Points on a hilly landscape, in no order, each with its height.
From any point a ball rolls to the lowest of the 2 points nearest to it. It stops when none of these is lower. Distance is the straight distance between rows; heights are no part of it.
(1989) h=25.6: [ -1 -14 -19 -40 -13 -10   0  -6   5   5  -3  17  31  -8  20   2 -32 -14
  -8  -3  12  18   7]
(740) h=31.4: [ -4  -6  -2  -6 -41 -12 -11 -24 -31  22   2  15  13  13 -12  11   0 -25
 -12   6  17  20 -14]
(1966) h=41.2: [  4  24   0  20  19  23 -15  23 -23  -4  11 -11  21  24  11 -14  33  20
 -24 -24 -15 -13  -1]
(1258) h=40.9: [-25  -5  -8 -14 -22 -10  13  12 -19  25   0  29   5 -11   2  -4   0  23
   6  24  17   6 -21]
(1394) h=44.1: [ 20  27  -3  11  22  -9  12  13   3   4  20   3 -10  -3  26 -19   6  23
  -5   6 -33   5   6]
(247) h=43.0: [  8  37 -57  22  16 -29  34  55  10  34  -1  32  12 -32   5 -24 -19   6
   1 -18 -14  24  -3]
(1426) h=36.1: [  6  -7  -1  27  -2  -1  18  50  -9  51  18   6 -20  29  17   6  42  -5
 -25 -18   0 -37 -33]
(183) h=29.9: [  4  -1 -33 -38 -17 -29   3  13  12  24 -27  17  15 -16   8  -3 -23  -4
 -23  -2   7  11  -8]
(308) h=43.3: [-16 -25   6 -31 -23  -3 -18 -10 -11  -1   3   5  14  10  -7   2  -6   9
  20  31   9 -17  -4]
(1023) h=32.7: [ -8 -19  15  -7   0  36  12 -10  -1  12   0  -1 -23  31  30  16  28 -15
  -6 -13  17 -19 -18]
(1637) h=34.4: [-14  12 -13 -13   9   7  -2 -11  -2 -28  -1  -5  12 -14 -24 -10 -22   8
 -31   8 -16  16  12]
(277) h=41.0: [ -2 -22 -12  -2 -27  13 -12 -38  26 -29  -4  25  17   2 -26  -5 -25 -14
  17  13 -22   0  -3]
(99) h=41.8: [ 16  14  24  23 -12   8   0  20  -2  26 -10 -13   0  23  22   9  22  11
 -15 -24  10 -18   8]
(1548) h=50.3: [ 15  28  21   0  31 -29   0  18  -2  -2 -14 -15  13 -21  16 -27 -32  13
   5  -8 -21 -13  13]
(690) h=30.8: [  0 -20 -11  -1 -18  -2 -10 -15 -15   1 -12  30 -10  21   8  10  23 -12
   7  12  23  33  11]
(1724) h=31.8: [-21  24  -5 -20   4 -51  21  31  11   4  -2  13  40 -36  -5 -13 -19   9
  17  -9  18  20  12]
(609) h=53.3: [ -8 -25 -20  -4   5 -17   9  44 -10  29   0  -5  17  26  12   3   4  20
  -4  10  20 -15  -8]
(1829) h=33.5: [-23  19  15 -22 -35   3   2 -32   3 -20  -9  15  13 -32 -36   3 -32 -15
  -1  -8  -5   7   6]
(1515) h=27.4: [-14 -27  31   8  -8  -6 -12 -29  -2 -44   1   2 -13 -23 -14   2   0 -13
  29   4  -6  -6   0]
(902) h=39.6: [ -8   3   0  -7 -12 -10  12  -3   2  14  11  23   8 -22 -20 -17  -5  17
  -4  28  -5  -3 -33]
(410) h=35.9: [ -7  -1   1   8 -45   9 -26 -42   4 -47   6 -20 -25 -16 -59  21 -36 -17
  21   2  -7  -4   4]
(873) h=50.4: [-17 -31   2 -16 -18 -15  31  -6  20  19  13   2  -7  -5   9   5  -9  -5
  -2  13  -7  19  -3]
(1657) h=54.2: [-17  41   0  18  20   7  -2 -20   4 -54   3  -8  16 -24  -7 -20 -27  13
  14 -21 -60  18  16]
(663) h=17.0: [ 13 -19  17   9 -11  24 -28 -22  -2 -40  28 -22   5   0  11  19  -6   3
   0 -17 -10   5   1]
(632) h=36.5: [ 23  14   6  -5 -22 -15 -16 -31   0 -36 -10   7  -5 -14 -14 -14   3  -7
   7   6  -6   0   3]
(896) h=29.6: [ -2 -10 -19 -22 -20  -4 -14 -18 -16   6  -2  30  11  -1  -3   9   1 -22
 -12  13  16  30  11]
(123) h=33.9: [  9 -17  10  -4  42   4 -11   0  14 -31  13 -13   3  14  -4  -8  18  -1
  -4  11  -5 -15  -2]
(598) h=23.7: [ -2 -43   2 -14 -14   3 -42 -14  -9  20  -2  -6   6   7  11  26   4   0
   3  11   8  18 -35]
(1303) h=34.9: [ 14   1   9  -1 -14  15  -5 -29  -7 -18  -6   0  -9   8  -6   3  -9  -7
  -6   3  20   7  -2]
(1705) h=38.0: [ 13   2  -6  -1 -13 -14 -21 -39   8 -69   0  12   0 -21 -25  -7 -20 -18
  22  -1 -23   1   3]
(696) h=29.4: [-15 -33  21 -10 -26  23 -11 -20 -26  38  -3   7 -15  34  19  27   8 -21
  20  10  24   2 -10]
(220) h=49.1: [  7   7  24  28  11 -13   8  47  -7  30  25   7   5  11   8 -14  35  -5
   1   2  -7 -42   2]
(985) h=46.3: [-10  37 -30 -23  10 -47  28  32  25  15 -17  17   9 -40   9 -13 -25  13
  -7  -9 -34  28   1]
(320) h=49.2: [-13  59 -15  -2  32 -25  10  18  34   9  -6   5  17 -42   3 -18 -34  24
   9  -9 -50  36   0]
(1712) h=43.1: [  3  43  14  24  20 -24   6 -14   1 -29   9 -18  -4 -11  -8 -17  13   8
  -4 -10 -34  31   7]
(1061) h=61.0: [-10  26   2 -21 -15 -19  23   2  -6  -3  -7   5  31  -9   7  -6 -13  -2
   2 -17  11  10  41]
(388) h=23.0: [-15 -28   9 -21  -9   5 -13 -33 -29   4  -8  -5 -33  19  -5  22 -27 -16
   5  41  26  14 -12]
(659) h=24.9: [ -8 -19  -1 -15  -8  -6   7 -17  -8  14 -18   9 -14  18   6  18 -32   4
   3  26  36  18  -5]
(1671) h=22.7: [ -4 -20   3 -11 -17   5 -56 -26 -20 -27 -19  -7   5   9 -26   9   1  -6
   2  13  10 -11 -17]
(423) h=38.7: [ 25  27 -10  -3  -3 -27  -3 -20  16 -30 -12   5  16 -12 -12 -10 -12  -4
   3  -7   2  28  -1]
(1510) h=19.3: [ 16 -14 -16 -37  -5 -12  -9 -11   5  -2   5   0   9 -11  29   6   3   4
  -5  -9  13  19  -9]
(1042) h=55.4: [ 16  13  37 -14  -1 -12   7  -7  -8 -16   1 -18   3 -15  15 -15 -13   2
   6  -2  -5 -17  18]
(130) h=24.0: [ 20  -2  -3  19  10 -35 -10  40  11  24  -2   4   8 -12  -5  -6  21  18
   7  12   7  11  -6]
(1049) h=36.9: [-15 -34  17   0  11  28   1  -9   7  -5 -14  -6  13  -6   3   7  -2   2
   4 -23  22  -7 -10]
(1803) h=41.6: [-10  10 -25   1  -2 -43  27  36  -1  24 -18  11  10  -4   9 -17  -6   3
 -23 -13 -15  10   9]
(1718) h=13.6: [ -1 -17  -7 -21  -4  16 -10   5 -13  37 -25  -9 -27  43   2  14  16  -9
 -11  21  27 -15   1]
(1716) h=24.1: [  8 -25  16  -5 -15  18 -28  -7  15   5  16 -20   5  21   2  18  24  11
   0  10 -11 -14  -2]
(846) h=44.2: [ 18  21  30  21 -10  18  17  -6  11   4  -6 -19  -6  27   0  -4   1   4
  -9 -13  -8 -23  11]
(940) h=44.8: [ 10  29   0  13   2   2  17 -24  20 -17 -13  -6 -16  -9 -10 -16  14  11
 -14 -12 -27  21   1]
(1860) h=35.5: [  4 -14   5   3  -7   6  -4   1 -15  40   7  -7 -23  17  -1   8  21  -5
 -37   2  12  -8 -47]
(1975) h=15.1: [  0 -14   1  -5  -2  23 -27   9 -10  36  -4   5 -29  59  11  25  38 -21
 -18  13  24 -19 -22]
(12) h=31.3: [ -2  -1  -2   3  14  40  -9  -8 -13 -14   9   2   1   4 -10  -8  -5   1
 -39   7 -17  -7  14]
(525) h=37.4: [ -1 -18   0   5 -37  13 -32 -48 -11 -33   9 -11 -33   6 -38  37 -19 -30
  38  28  12   7   7]
(1545) h=16.4: [ -4   1  -2   4  13 -17 -14  -3  -6 -19  -5  -4  28  -2 -25  -2  18   2
  10  -1  20   7   4]
(1519) h=23.8: [  5 -19  24  24  -4  40 -44 -16 -16 -54  36 -11  -9  -8  -5  27   0  -1
   9   3  -4 -16   9]
(986) h=15.0: [ -1   2  -9 -31 -20  34 -10 -23 -10  14 -23 -13 -20  28  -7  13  25  -5
  -8  12  24 -24   6]
(1615) h=67.3: [ 21  33  -7   7  43 -15  16  37  -2  23  25 -22  21 -13  13 -17  -2   2
  -2  -3  -4   6  37]
(513) h=37.3: [  1 -14 -13  10 -15   1   4  35 -19  67  16   0 -20  17  -1  17  36 -18
 -36  -3  14 -22 -35]
(958) h=37.7: [ 12  16   1   4   0 -14  11  21  -1  17 -20  -6   9   7  14  -7  -7  15
 -16 -16   6  -9  10]
(48) h=31.1: [-10 -24  26   6   6  32   2 -22 -14 -32  15  -5  -1   4  -1  -2  23 -18
 -10 -22 -15 -24   1]
(1026) h=53.0: [ 13  54 -14  -7  32 -28  16  23  25  18 -10 -18  11 -46   8 -21 -13  24
  15 -13 -16  10   9]
(1111) h=41.3: [  6  -1  15  31   2   6  -1 -16  16 -42   4 -24   0  21 -32   6 -17   1
  17  -1  -2  -5  11]
(1669) h=31.2: [ 23 -22  32  -1 -16  23 -25 -11   0  -3 -10  14 -20   6  20   7  24 -11
  14  10   1 -29   8]
(1820) h=12.5: [ -7   8 -28  34   9  -9  33  73  -1  48  -6  -1 -16 -18  10   2   0  17
 -14 -20   7  -5   5]
(185) h=38.1: [ -1  17 -11   5   5 -12  11  -2   4 -12   9  20  10  -8 -19 -26   5  23
   3  27  -9  12  -4]
(1574) h=7.1: [ 11  -9 -22 -18  -6 -35  10  40 -10  26 -15   1  -7 -21  36  -2   9  15
  -5 -10  16  -9 -19]
(1214) h=46.0: [-13  39  15 -10  19 -24  17   0  13 -14 -25   4  13 -30 -13 -28 -28  12
   8  -5 -29   6  10]
(50) h=59.0: [  8  50 -27   2  52 -38  20  48   1  26  12 -23  21 -29  12 -22 -11   5
  15 -10 -18   8  16]
(1869) h=27.6: [ -6 -24  20  -9 -31  12 -51 -17 -36  26 -23  -1 -16  33   3  27  10 -15
  18  15  22  -4 -15]
(473) h=27.0: [  3 -32   3   5  -9  42 -31 -38 -15 -33  13   1 -11  -1 -20  11 -28 -34
   9   6  -5 -21  17]
(1843) h=35.8: [ 22   8 -10 -11  15   7  35 -12  13   2 -10  12  -8   0  15 -25 -15   1
   0   4   9  -6 -12]
(181) h=29.8: [ 12   6  -7  10  54  -1  -8  28   2 -12   0  -8   4   6  11 -14  19  18
 -10   2   3  -3   8]
(412) h=34.7: [-18 -15   5   1 -31  23 -26 -38 -13 -52  -4 -29 -44 -12 -38  26 -16 -22
  18  -5  -7 -30  22]
(6) h=47.0: [ 15  10   8  10  21  11   1  26  -4   4  23  -4 -26  20  27  -2  26  19
 -17  21 -22 -17   2]
(859) h=16.9: [  0   4  -7  18  -9  25  -1  58  -7  41  10  14 -15   9  26  11  34  25
 -21   1   3 -18   7]
(1154) h=39.5: [  9 -27  -4 -16  -8   3 -20 -46  -6  -8  23 -13  -7  16 -20  19   9 -31
  13  19  21  18 -21]
(1753) h=45.4: [ 16   1  27  22  11   3  -2   0  16  -1   0 -10 -17  28 -16   8  26 -10
   6  12  28 -12  10]
(601) h=19.6: [ 10 -28   9   1  24  32 -16  -6 -10  -3  22   2  -2  29   4  12  14 -14
  -4  26  25  -7  11]
(1661) h=7.4: [ -8 -11 -30  10   3   0  31  48  17  53   6   2   8 -15  -5   3 -11  17
   1  -6  17 -10 -14]
(1773) h=18.7: [ -7  -4 -18  39  32  -5  15  63   7  31  -2  -9   2  13  12   4  16  21
 -16 -15  -2   1   4]
(588) h=45.6: [ 15  24  23   8   7 -18  -7 -17  -2 -48  13 -32 -20  -3  -7   3   0   8
   4   3 -20  15  18]
(1171) h=51.5: [  5  64 -13  14  37 -18  13   0  19   1 -16   5   4 -22  -2 -29 -32  14
 -12   5 -56  30   5]
(573) h=50.7: [ -4 -34 -12   7  -5 -25   4  30 -16  34   1   6  -2  30  21   4  31  -1
   1   4  19  -9 -33]
(1738) h=47.4: [ 23   5   1  18  12  12   9  28  11  35  31  17   7  11   9 -15  32  -3
   9   9   9 -30   3]
(945) h=14.1: [ -2  10  -3 -27   0   1   9  10   8  32  19  -7   5 -35  -6  -3  13  10
  -6   9  21  -1   3]
(857) h=17.2: [  0 -31  -6 -47 -27  14 -23 -37  -7  19 -20  -3 -10  11  -1  11   5 -25
  20  18   7   0   2]
(1858) h=16.0: [ 10 -16  -1 -35 -15  38 -41 -35 -13   6 -15 -12 -31  19 -10  19  12 -23
   4  19   9 -20  -9]
(647) h=39.2: [-29 -20  11   5  29   9   4  21  -5  -4 -19   4   9  -6  15  -5  -2  19
  -7 -15  11  -5   3]
(315) h=14.9: [ 19 -11 -40 -10  19 -36  18  65  -3  35   5  -6   5 -36  25  -3   9  -1
  -3 -25  19 -10 -18]
(694) h=49.7: [ 17   6 -15  -2 -10  -8  10   7  -5  17  12  -8   8  29  13  -4  38  -8
 -32 -18  -2  -4 -11]
(384) h=36.8: [ 16  -5 -10 -12  11  16  -1  -5  35   4   3 -18  14 -15  17 -10 -10  11
 -15 -17 -23   3   5]
(331) h=23.9: [  5  36  20  29  17   8   0  -2 -21 -23  -3  -7  15   2  28 -19 -25  36
  12 -21 -31   4   7]
(1919) h=28.8: [  1   1 -14  -1  -6  -5  10   7   9  16 -15  -6   4  22  -9  11 -34  29
 -10  12  31  18  -4]
(1295) h=40.1: [-15 -23   0   2 -13  25  -7 -33 -10  16 -19   9 -12  22 -32   6  -4 -29
   2  13  14   3 -28]
(273) h=17.8: [ -6   5 -14 -24  10   6  12  -3   3  10   6  -4  10 -33  -5 -20  29  -1
 -23 -15   4   3  -3]
(1613) h=22.4: [ -3   5  19   6  18   8  18   0   8   6  18 -10   9 -13   8 -12  28  -1
 -13 -24  -7 -10   6]
(411) h=47.9: [-11  -7  10 -18   4 -24  28   1  13   0   2  -9  -4 -12  12  -4 -26  -6
 -15  10 -14  20  14]
(385) h=35.7: [-13 -14   8  -8 -24  34 -14 -34   4 -29 -32 -16 -29   3 -34  13 -14 -12
  16   0   9 -25  20]
(1389) h=26.9: [  1  -4  15  -4 -24  34 -11  -7   8   9  19  -3 -14  13  -9   6  48   7
 -10  10 -15 -18  -2]
(738) h=31.7: [-28 -12   9 -37 -44  15 -13 -34   9  -3 -14  22  13 -24 -20  13 -44 -18
  23  11   2  10 -14]
(347) h=24.2: [ -2   8 -21 -21  18 -50  19  44   6  25   5  -4  23 -45  12 -15   1  -5
   5 -19  18   4  -4]
(1703) h=20.6: [ -9  33   4  41  52   1  17  30   5  15  12  -8  15 -10  30 -16  -4  18
  16 -23 -31  17  20]
(979) h=19.2: [ -8 -34   2 -15 -24   6 -30   8   5  33  -1 -13  12   8  -2  19  23   6
  -8   6   5   2 -11]
(560) h=24.3: [  9 -29  21   4  -5  -4 -25 -34   4 -40  19 -10 -16 -21   1  18 -14  -9
   6   0 -13  18   0]
(1905) h=39.7: [-24 -15   3 -18 -16   5  -3 -34   2   9 -28  17 -22 -14 -39   5  -3 -26
  -5  19  14  16  -2]
(1419) h=34.8: [-19  -8   7  -2 -24  16  28 -35  10 -18 -21  24   5 -10 -14  -3 -26 -28
   5 -14   2   8  20]
(1240) h=37.2: [  1  -9 -20  -5  -3  -2  35   1  27  31 -15  33   5 -20  11 -17 -22   7
  -5  -8  10   5 -25]
(1836) h=38.5: [ -2  22 -11   0 -14   0  -2 -42  11 -80   1  21 -18 -30 -28  -8 -49  -5
  30  -1 -25  -4   9]
(1094) h=31.0: [-14 -31  15 -11 -23  30  12 -37  -5   7  13  -3 -16  30  18  20  10 -20
  15   2  13  -1 -10]
(988) h=58.2: [  2  26  13 -20   8 -14  13 -10 -12 -31  -6  -6  16 -19  18 -17  -2  -2
   8 -20  11   5  16]
(358) h=11.8: [-16  -9   1  -2 -11   1  -5 -24 -15 -38   9  -2  32  -1 -18   1  18 -11
   6 -14   8   9  11]
(361) h=36.0: [-21  14  19 -16 -38  -8  -3 -28   0 -45  -3  -3  -1 -15 -13  17 -43  -3
  -1   2 -12  17  27]
(1597) h=38.6: [-18   7 -25  12  -1 -12  44  26  -1  25  -9  32  15 -30   8 -20  -7  13
  -5 -30  12   8 -27]
(1045) h=18.3: [  0  45   2  22  14   3  15  11 -15   5 -16  12  15 -19  29 -27 -17  30
  -7 -27 -24  16  12]
(1790) h=36.7: [ 12 -15  -6 -13  12 -12 -17  -9  17 -28   4 -27  -4  15 -19   1   9   1
   2  29  -3  -4   6]
(1485) h=42.4: [ 11 -21  -9  -6   2  16 -12 -24  33 -12  -2   0  21  -3 -12 -10 -27   0
  -4   4 -29  -2  -7]
(625) h=39.4: [  3  -4 -21 -10 -13 -13 -17 -34  17 -49  -9  32  10  -6 -24  -2 -30 -20
  20  20  -1  22  -1]
(293) h=46.5: [  2  31  -2  18   2  -9  11   9  10   5 -12 -17 -20  -5  -3  -9  20  41
 -24  -9 -14  15 -10]
(112) h=21.5: [  5 -32  17  -4  11  17 -11 -19 -16  -3   0   4 -30  23  -7  20  -1 -24
   8  41  19  -7  10]
(869) h=13.3: [-14  41   0  30  31 -29   7  37 -12  10  -9   8  21 -29  16 -20 -15  27
  -2 -16 -32  21   5]
(1928) h=38.4: [-20 -34 -19  -3 -41  13 -49 -51 -34 -35   5   4 -42  10 -42  38 -37 -38
  54  21   1  -2  -3]
(692) h=35.6: [ -1  31   7  34  46  24  -2  34 -11   6  33  -8  15  16  30  -6  24  15
 -13 -18 -39 -11  10]
(878) h=63.0: [-33  -6  -6 -25 -13 -22  18   1  -2  -7 -19   8  15  -4  -1   0  15   5
   4   2  16  18  20]
(149) h=64.0: [-23   4  -1 -20  -5 -28  15 -15   4 -31 -10  20  11 -14 -15   4 -19  -7
  15   7  31  29  11]
(1559) h=20.2: [ -3  -9  15  19   2 -19 -14  21   6   1  -5  -2  13   3 -16  -2  30  26
  15  10  13   1   3]
(252) h=42.8: [ 28  18 -16  -2  17 -19  28  11  17  19  24   7  26  -9   2 -21   9  -2
  10  -2  14  -3   1]
(1075) h=17.6: [  3 -31 -25 -32 -22   4 -10 -12  12  33 -25  12   4  10   9  -1   5   0
  20  15  15  -6 -17]
(1750) h=41.5: [-20 -29   0 -13  25  15  13  31 -10  18   0   1  -5  -3  37   5  22   4
 -11  -5  21 -22  -2]
(1981) h=48.3: [-11  29   6  -9   8 -22  14 -17  38 -38 -30  11  21 -17  -4 -12 -53  -7
   5 -23 -38  15   1]
(1198) h=34.1: [ 10  11   8  14   1   1  -6  12  -6   6 -11   0   0   6  -8  -3   4   4
 -28  13 -10   4  27]
(1382) h=41.1: [ 27  51  -3  18  25  -9  -3 -20   5 -42   1   2   5 -10 -17 -14 -10  -3
   2  -4  -4  24  18]
(1629) h=37.8: [ 26  24 -21  21  36 -31  13  47   3  32  11 -12 -11 -10  44 -14   7  20
   0 -12 -24   3   2]
(657) h=53.7: [  1 -12 -19 -11   6  -8  36  13   5  28  21 -11   5  21  17  -1   3  -4
 -21 -17  -6   1  -9]
(1714) h=28.9: [-12 -12  13   6   2  31  -6 -24 -10 -36   9  -5  -2   2 -17  -5 -17 -17
 -10  -7 -24 -20  19]
(272) h=30.3: [-16 -17   4 -32 -33   8 -23 -55   7 -32  -9  13  -1 -26 -32   9 -41 -31
  28   2  -5 -10 -29]
(833) h=24.7: [ -6   0   2   1  17   9  10  60   9  21  35  -4  -8  25  38  16  61   4
 -11 -21  21 -31  -9]
(1032) h=35.4: [ -8   3  14  20   9   6  13  -9  14 -19  -3   4 -10 -14   3  -7 -29  32
   5   4  -7  17  -7]
(889) h=33.3: [ 12  -2   2  -9 -14  -7   3 -23 -18  11  -6  -2 -12   3  -1   2   7 -13
 -28   1  20   9 -25]
(488) h=14.8: [  0 -39  -5 -15 -10   2 -16  10  26  36 -15   0  19  -2  10   5  -7   3
   7   1   7  -1  -5]
(1107) h=38.2: [ -9 -27  -3 -19 -17  17 -28 -48  -3 -11   3  -9 -12   3 -29  28 -16 -36
  34  15  26  18  -2]
(102) h=42.7: [  1  13   6 -16 -13   3   0  -1  29   8  -8   0  23 -39   4   1 -28  15
 -14 -24 -16  22  14]
(1642) h=74.7: [ 28  17  -2   0  25 -17  -1  44  -5  32  33 -25  11   3   4  -1  20  -8
 -10   3   6 -17  21]
(1131) h=46.1: [ 21  -1  -9  12  -6  -1  18   8  18  32  15  19   6   2 -13 -13  24  -8
  15  26  22  -4   0]
(1748) h=41.9: [-19 -16   1 -18 -17  15 -17   4 -40  15   1  20  19  -3   3   0  16  17
  -1  15  19 -10 -18]
(1234) h=52.2: [  9  25  10  26  22 -18  19  43 -15  35  13  -8   2  -4  12 -26   9   5
 -11 -10 -35 -33  10]
(568) h=52.4: [-27 -35  -8  -8 -11 -13  31   9   6  47  15  -2  -2   6   0   9  10 -11
 -11  -1   8   7 -20]
(77) h=45.9: [  1   0   0   5  16   1 -11  15 -27  -5   9  -7   2  31  17   5  31  -2
 -47 -14   1 -10 -13]
(1110) h=13.1: [ 20  -2 -19 -21   4 -20   8  16   7  14  -7   2   3 -14  31   4  21   2
   0 -14  31  18   6]
(772) h=25.3: [-19 -27  18  -7 -22  13 -39 -25 -41 -24  -5 -14 -19  25  -5  27  16  -1
  20  14  20  -2 -26]
(950) h=30.9: [ 14   8  37  32  26  33  -3  -3  -4 -34   0   3  -9  10  29  -8  18  14
  17 -19  -7 -26   0]
(583) h=40.4: [  5  32 -42  13  14 -20  50  34  -8  32   5  15   6 -14   5 -27  -1  11
  -8 -18   7  -3 -24]
(1481) h=20.4: [-13 -11  -4  -7 -36  10 -45 -30 -16 -15 -20   4  13  -1 -31  18 -19  -3
   5   6  16  20  -6]
(1248) h=27.1: [ 24  32 -10  24  20  12  13  64  -2  40  36 -15 -20  14  37  11  27   4
 -36 -26   0 -31 -14]
(1227) h=30.0: [ 16 -24  22 -10 -28   8 -26 -35  -1 -11 -16   2 -37  -6   5  14  -4 -11
  16  25 -12  -6   0]
(768) h=25.0: [ 12   7   4  39  40  -5  -3  44  -2  11  -6 -11   2  24   6   4  16  23
  -5  -1  24  -4  -2]
(972) h=34.0: [-19 -35  36   3  10  19 -15  -9 -13 -14   7 -15   8  12  11  10  12 -12
   2 -17   8 -26 -18]
(1073) h=28.4: [  5  14  12  39  54  11  11  26   5  -3  29 -10   6  16  41  -2   8  16
   3 -15 -18  13  19]
(249) h=28.2: [  4  16  15  37  29  27  -9 -11 -12 -46  -9  -2   6   3  14  -9 -12  23
   1 -19 -12   4   4]
(264) h=29.3: [ 10   5  16  10  27   2  -2  -7  13 -11  14 -16  16 -13  15 -12  -3  -8
  -9 -28 -25  11   8]
(1311) h=40.7: [-22 -33   6 -15 -17  18 -15 -52 -13  27  -9  -5 -30  23 -23  23   5 -37
  26  20  15   9 -42]
(246) h=32.2: [  6 -17  36  23  16  33 -13   6  -2 -15   0  24 -10  21  22  -2  23  -8
   6  -3   3 -33   8]
(973) h=33.7: [ -8 -23  12   5 -38  41 -36 -37 -16 -42  -6 -19 -40  21 -23  32  19 -31
  34  -6  -2 -40  17]
(405) h=39.1: [-13 -29   2 -22  -6   0 -25 -38  -5 -15   1  14  -6 -24 -39  12 -14 -41
  10  27  11  16  -1]
(257) h=44.0: [-12  35 -14  -8   5 -26  16  13   8  -1 -21   5  17 -19  -9 -20  -4  16
 -19  -9 -30  22  15]
(1876) h=48.9: [  2  -6   6   7  -7  -1   3  17 -11   8   9   5 -14  36  11   6  32  16
  -4  22  10 -18 -12]
(493) h=29.5: [ 22  11 -34  25   5 -46  14  57  12  31  12   7   8 -12  11  -9  13  14
  11  -6 -11   5  -4]
(800) h=45.7: [ -7   0  -8  -5 -25 -10  -1  -6 -14  -6  -4  11  27  28 -12  -4 -21  15
   5  19  -1  -3  11]
(305) h=19.8: [-13  -6 -10   1  -5  -2   7  57 -11  35  19  -5 -20  -1  22  20  52  16
 -14  -3  18 -13  -7]
(1557) h=32.6: [ 10  15  -4   8  -3   5  15  -5   5 -14 -19   6  -4   8   6   3 -33  35
   6  19  24  18  10]
(809) h=10.8: [ -3 -10 -27 -20  -9   3  15  38   9  50   9   5   3 -26   1   0  19  16
   5   7  26 -12 -12]
(1105) h=79.3: [ 12  16 -28   1   1 -32  15  52  -5  38   4 -18   4  -1  -7   1   9   4
 -17   8  18   0  27]
(693) h=34.2: [ 18  -2   1  -2   8  34  19 -10  -2   3  -7   8 -14  18  39  -4  14   2
  -6 -10  16  -9  -7]
(1877) h=49.3: [ -8 -14 -26 -11 -20  -7   7  18  -7  25   1   7  26  23  -2   1  -8  14
 -18   9  -9  -1  18]
(1805) h=29.0: [ -3 -30  19 -11 -27  -4 -14 -41   1 -24 -25  -1 -19  -8  -8   9 -25 -24
  19   3  -8 -11 -14]
(188) h=32.3: [-10 -29  -7  -5 -13 -15 -12 -32  -9 -33 -28  12   0  25  -9  16  -3 -21
  24   5  25  19  10]
(164) h=43.7: [ -1 -14  16  38  -2  17  -2 -11  13 -30  13 -15  -9  49 -17  16  17 -10
   4   6  -2  -5  13]
(1218) h=39.0: [  7  23  12  25  15  10  13 -30  17 -53 -10 -24 -11   5 -27  -9 -37  -4
  15  -9 -24  -4  21]
(21) h=32.4: [ 12  13 -24  29  11  -3  26  60 -16  37  17   2 -10  31  34   2  21  -4
 -32 -23 -13 -26   0]
(875) h=51.0: [  3  13   6   1  10 -14  -1 -29  16 -50  -4  -2   7 -16  -9 -13 -52  -4
  -2 -12 -52  13  -1]
(491) h=37.5: [ -8  16   3   8  -7   5  14 -26  17 -52 -17  16 -21 -25 -24  -9 -31  14
  18   6  -9   6   5]
(1262) h=20.9: [ 21  29  -7  15   9  23  -3  53   6  29  35  -5 -13   1  32   8  43  25
 -26 -11  -1 -10   7]
(1888) h=40.8: [  8  22 -10  18  22  -2  17  -8  28 -13  19  21  26  -9 -23 -21 -28   8
   8   9 -24  21  -2]
(1468) h=41.4: [  9  26  22  26  21   8  22 -15   6 -11  -2 -13  -2  11 -11 -27 -28   2
   1   0 -21 -21  14]
(1849) h=32.8: [  0 -27  17   0 -19  30 -12 -38  -4 -23   5 -13 -19  36 -11  20  20 -38
  21   0   7 -28   1]
(150) h=45.5: [-12   9   9 -27 -12 -24  17  -5  28   4  -8  16  12 -38  -6   0 -30  -5
 -11   2 -14  20  11]
(1977) h=16.6: [-16 -21   0   3  -4  18 -28 -21   2 -45  -8  -1  26 -11 -33  13  -9 -10
  -5 -12   4  24  -1]
(577) h=17.1: [  7 -23   6   9   5  35 -33 -12 -14   0   6  12 -22  50   3  26  34 -24
  -2  17  27 -11 -22]
(728) h=38.3: [ 16  29 -17 -18  11 -31  35   1  22  10  -8   1  13 -11  -3 -18 -21  -2
   6  -1  13   3 -10]
(1100) h=6.5: [-14  36  14  28  24 -18  12  26 -13   3  -2  -8  20  -5 -15 -22  -4  26
   4   4  -9   2   4]
(1719) h=17.9: [ -7  15  14 -17 -31  -5  15  -8  10  15  11  -6  -2 -27 -12  -9  17  11
   4   6  -5   2  19]

Call two points neighbours if one is among the 2 nearest of the other. Go from one point of each pair to the other, from neighbour to neighbour, staying as low as possible. Name the highest point that can't be avoided.
(632) and (1218) -> (846)
(859) and (896) -> (513)
(1100) and (663) -> (246)
(1718) and (488) -> (1075)

For each start below, name the point where the ball stops.
(1557) -> (1718)
(657) -> (1100)
(973) -> (358)
(1023) -> (358)
(573) -> (358)
